Each row is a point on a tangle of strands that fork and nearly touch. The rows are in no order.
Two points are linked if the straight distance between their rows is under 64.3. Some points are linked to none.
z761: 10 24 21 37 -22 2 17 -18 -5 4 -3 -6 11 -11 13 -8 20 -23 -5 29
z899: -5 -12 -23 -4 7 3 -26 -8 3 -29 4 17 -11 25 -17 -22 -11 9 -11 -34
z807: 32 -11 -27 -22 -6 2 -24 -2 -2 -58 10 -18 -13 12 -37 2 -3 -13 2 -14
z421: -33 -10 -34 -27 17 -41 -32 23 27 -14 -15 -1 -2 -16 -1 19 -23 -1 33 -10
z620: 37 0 0 -18 38 -2 28 19 -10 40 17 -14 13 -19 2 33 18 1 12 11
z569: -6 -34 9 -12 -21 42 12 -37 -23 -10 17 13 -24 14 18 -44 -9 7 -35 -8
z924: 8 -1 -9 -15 32 7 -10 10 8 14 -5 14 7 20 5 -14 19 33 9 -36
z687: 51 -15 -45 -35 14 10 3 25 4 -6 -11 -17 19 4 -24 10 25 24 9 3
z966: 51 18 7 -16 21 -17 0 17 6 21 -1 -24 27 8 26 13 38 9 37 -15
z837: -13 -21 -13 13 -18 -13 50 11 -9 24 1 -17 4 -37 -11 12 -12 9 -13 32
z799: 3 21 2 35 -20 3 22 -7 4 17 11 -1 7 -30 -15 36 -20 -26 -18 38
z919: 20 -2 43 -35 18 36 -13 -20 -19 -6 1 8 -11 21 -4 -5 39 -14 23 9
z869: 32 22 6 -4 21 -26 -13 22 19 21 -13 -15 21 10 12 15 24 13 42 -28
z226: 30 21 -28 31 -16 2 -13 3 22 -10 -11 6 19 9 -22 -12 3 35 -19 -42
z117: -14 -17 6 14 -6 -21 50 19 -8 42 -13 -11 9 -21 5 4 0 11 -8 19
z982: 35 -10 -18 -14 -26 12 0 -14 -8 -52 0 -22 -5 11 -36 -2 -7 -18 -16 -7
z230: -27 25 -25 36 -34 1 -34 -2 11 -48 -10 -13 -15 -2 -8 14 -25 -34 -15 23
z596: 0 8 2 9 10 2 -13 5 16 19 4 17 9 6 11 -17 6 28 6 -44
z530: -5 -15 -24 6 -15 -6 19 3 -12 -27 15 -12 -10 -34 -30 15 -23 -14 -22 27
z760: 33 -3 -50 -18 -7 -7 -29 2 1 -52 -14 -14 2 26 -34 -1 0 7 1 -37
z414: -35 16 10 43 -11 -1 19 -7 -4 37 1 15 7 -17 65 -16 -5 7 -23 7
z678: -32 -17 22 -7 31 8 33 13 -32 54 -8 17 -6 0 17 -6 8 22 -3 7
z773: -20 28 -27 35 -38 9 -32 -3 14 -29 3 -18 -15 -24 -16 35 -43 -36 -14 32
z430: -62 -4 34 -1 18 14 1 23 7 41 -11 39 1 -18 24 -12 -33 25 10 -9
z510: 24 -24 -26 -21 -20 36 -6 -2 1 -8 16 -7 -16 21 10 -49 5 27 -34 -31
z209: -53 -30 -11 -18 33 -12 -18 4 -1 -16 19 15 -31 8 34 -26 -28 9 -3 -12
z670: -12 -6 23 -10 24 -11 32 25 -22 46 -16 -9 2 -11 11 6 7 17 9 11
z445: -40 9 11 35 -13 20 -12 -10 0 1 -1 30 -8 -7 18 -15 -8 3 -21 5
z17: -22 4 -40 -9 7 -46 -26 23 30 1 -19 -1 18 -7 10 21 -12 17 26 -25
z109: 12 0 -44 -20 7 -1 -46 0 11 -49 -5 4 -6 37 -20 -11 -6 12 1 -44
z872: -12 14 3 5 -6 -37 7 22 24 33 6 -18 28 -42 26 38 -22 -4 21 10
z789: 49 -3 -16 -36 19 -13 1 15 7 16 4 -28 22 21 40 5 31 8 24 -4
z218: 25 -20 -14 9 -32 10 34 -5 -21 -17 -6 -19 -5 -8 -49 -11 -2 3 -28 18
z641: 47 -13 -38 -23 -9 4 25 -7 -17 6 24 -31 10 -12 -26 21 4 2 -11 13
z642: -49 -28 -1 -13 30 0 -6 13 4 10 18 11 -20 1 40 -33 -16 29 0 -23
z577: 8 2 32 8 3 10 20 11 7 32 -3 5 -4 -26 -45 21 -9 -9 3 17
z974: 18 -7 19 -14 25 4 34 28 -19 41 -6 -15 4 -15 -3 14 20 13 12 17
z53: 13 -3 3 -10 -8 5 5 -22 -10 -14 -1 -7 -5 21 -5 -15 17 -3 1 2
z44: 35 -24 -29 -12 -34 21 23 -6 -24 -31 -5 -25 -9 10 -43 -8 -5 -2 -31 3
z550: -19 -29 -2 -4 3 -3 26 9 -7 -6 7 -3 -27 -27 -38 8 -27 -14 -16 36
z114: 36 13 -22 11 -6 0 -1 4 8 11 -19 -2 18 19 -29 -5 25 34 -2 -36
z627: -12 -17 -25 15 -33 -13 37 -4 -16 -4 19 -25 3 -45 -19 18 -21 -3 -31 39
z765: 17 -23 -10 -47 29 -10 13 16 -7 11 1 -16 11 31 44 -2 28 7 11 13
z265: 4 23 6 15 -2 -41 -2 3 21 18 17 -13 20 -34 40 40 -13 -29 20 13
z89: -39 -12 39 6 14 16 17 -5 -17 30 -14 31 -10 -4 -4 -8 1 8 -11 1
z981: -12 17 36 6 2 -7 -26 5 23 -1 -2 12 -1 -7 -15 17 -11 -24 26 9
z56: 14 -10 -4 -16 -1 -19 14 -10 -5 -5 7 -25 -3 12 18 -4 8 -7 12 7
z747: 12 -11 0 -39 5 -1 -16 -27 -4 0 15 -2 -5 43 56 -15 13 -7 -1 -16
z374: 22 36 23 30 -9 -28 -1 -3 18 16 19 -10 19 -22 24 27 2 -31 19 7
z133: 12 -12 -29 -16 31 21 4 22 -1 17 -6 16 1 20 -12 -17 19 47 -7 -19
z64: -18 30 5 42 -28 11 8 -12 2 2 8 -7 -14 -28 -3 24 -25 -42 -18 51
z257: 32 36 35 0 10 -16 -44 -7 21 -17 6 -4 10 9 -14 15 20 -25 43 -21
z438: 4 -9 12 23 -26 8 29 -16 -19 -19 2 -4 -8 -5 -27 -15 0 -18 -26 34
z843: 22 38 17 16 6 -31 -26 19 24 27 -26 2 31 5 13 11 21 17 33 -41
z6: 21 29 14 28 4 -7 -23 8 20 20 -13 21 27 8 7 -3 14 25 13 -48
z267: 5 12 13 17 -13 -3 21 6 16 22 4 3 8 -33 -30 27 -22 -10 -9 21
z528: -38 11 -23 23 -9 -1 -34 -10 4 -60 5 12 -18 23 20 -11 -24 -17 -22 -6
z593: -32 8 23 19 -6 1 -13 -6 8 -9 -14 27 -4 7 -10 0 -2 -9 0 5
z780: 3 -9 -11 3 -3 -1 -1 -9 -6 -11 1 6 -1 21 -20 -16 4 12 -15 -16
z516: 48 -15 -53 -24 -10 6 16 11 -8 -1 9 -38 12 -15 -32 12 13 22 -10 -1
z618: -46 -3 1 4 8 3 -46 -27 3 -59 13 30 -24 24 9 -16 -15 -17 -17 -12
z820: -31 4 16 10 -4 22 -40 -40 -9 -62 9 36 -22 20 -6 -17 -6 -22 -15 -3
z826: -4 -12 -9 -20 20 -21 15 0 -5 13 0 -15 -1 14 34 1 12 2 18 5
z219: 25 51 25 47 -21 -7 -1 -10 17 11 3 -12 16 -25 20 14 14 -38 4 21
z32: -25 -24 2 7 -14 21 28 -30 -29 0 10 12 -15 11 5 -35 -6 3 -39 11
z90: -43 -6 31 27 -4 31 6 -8 0 14 6 35 -6 -16 12 -21 -3 17 -15 -2
z338: -10 1 22 22 -20 -7 21 -13 -9 -2 0 -5 -1 -10 3 -7 2 -22 -13 30
z703: -34 -20 -26 -35 37 -25 -30 16 7 -30 -9 5 -24 9 -3 3 -13 -13 29 -4
z426: -59 -18 18 -4 27 4 -4 24 8 25 3 27 -14 -13 29 -28 -23 31 8 -18
z132: -3 35 17 25 -13 -17 7 25 23 36 -25 -10 40 -27 25 25 -14 0 23 11
z538: 52 31 47 -15 -3 8 -18 -28 1 4 -4 -4 15 17 23 -1 44 -20 42 -22
z617: 8 35 27 1 8 -15 -40 15 39 -8 -6 8 9 -9 -18 27 -9 -23 37 -15
z944: -44 17 29 8 10 3 4 19 3 41 -23 32 21 -8 21 0 -24 20 7 -9
z512: -42 -25 -26 -30 46 -19 -25 1 -4 -18 10 8 -30 26 31 -9 -15 3 11 -11
z279: -7 -31 -13 -5 -7 9 45 -11 -29 13 -1 -5 -11 14 -9 -16 3 13 -28 18
z242: 15 -34 -7 -32 -15 49 -12 -15 -17 -12 15 4 -20 16 18 -49 6 17 -28 -19
z205: -18 -8 39 0 2 24 23 14 -5 26 -12 15 -13 -20 -59 6 -14 -5 -3 31
z162: 39 0 -20 -15 10 -16 36 -6 -11 33 26 -18 13 -22 -22 47 8 -3 -1 13
z576: 21 -27 -35 -17 6 44 4 15 -2 6 6 2 -5 17 3 -42 11 50 -21 -23
z942: -27 22 31 13 7 -18 10 25 8 43 -32 8 26 -10 24 14 -13 12 16 4
z258: -23 25 -20 41 -24 1 -40 -13 3 -45 -7 7 -12 14 9 0 -7 -24 -22 5
z43: 53 1 -38 -17 9 9 0 19 3 1 -21 -10 20 24 -32 0 32 32 2 -17
z261: 42 9 44 -30 4 25 -10 -23 -9 4 0 -1 3 23 8 -4 48 -16 30 -2
z224: -11 -9 43 -24 13 23 -19 -40 -19 -29 -3 23 -24 24 -14 -9 19 -19 21 3
z768: 13 -8 -40 -6 -30 -22 7 -15 -7 -44 28 -41 12 -12 19 16 -19 -28 -12 -2
z945: -3 -26 -30 18 -9 1 45 2 -18 17 -4 8 0 -2 -16 -15 -4 35 -35 3
z408: -19 2 36 -5 -7 15 -37 -47 -12 -64 0 27 -26 27 -16 -9 8 -35 6 4
z925: 47 38 45 9 -4 -5 -23 -23 19 -10 12 -6 16 3 -3 3 24 -28 34 -14
z828: -28 -25 19 -6 3 12 18 9 -13 4 -9 9 -33 -9 -48 1 -17 -12 -11 35
z278: -56 13 15 18 -4 -26 -5 4 7 2 -8 2 -2 -3 44 13 -18 -30 11 38

A fork is a point with three links, a tip a point with one. Leave the first point through the second and follow the links. Name the first fork or tip that comes.
z261, z919: z773
z516, z641: z670
z596, z924: z945
z642, z209: z17
z828, z205: z64
z162, z641: z226
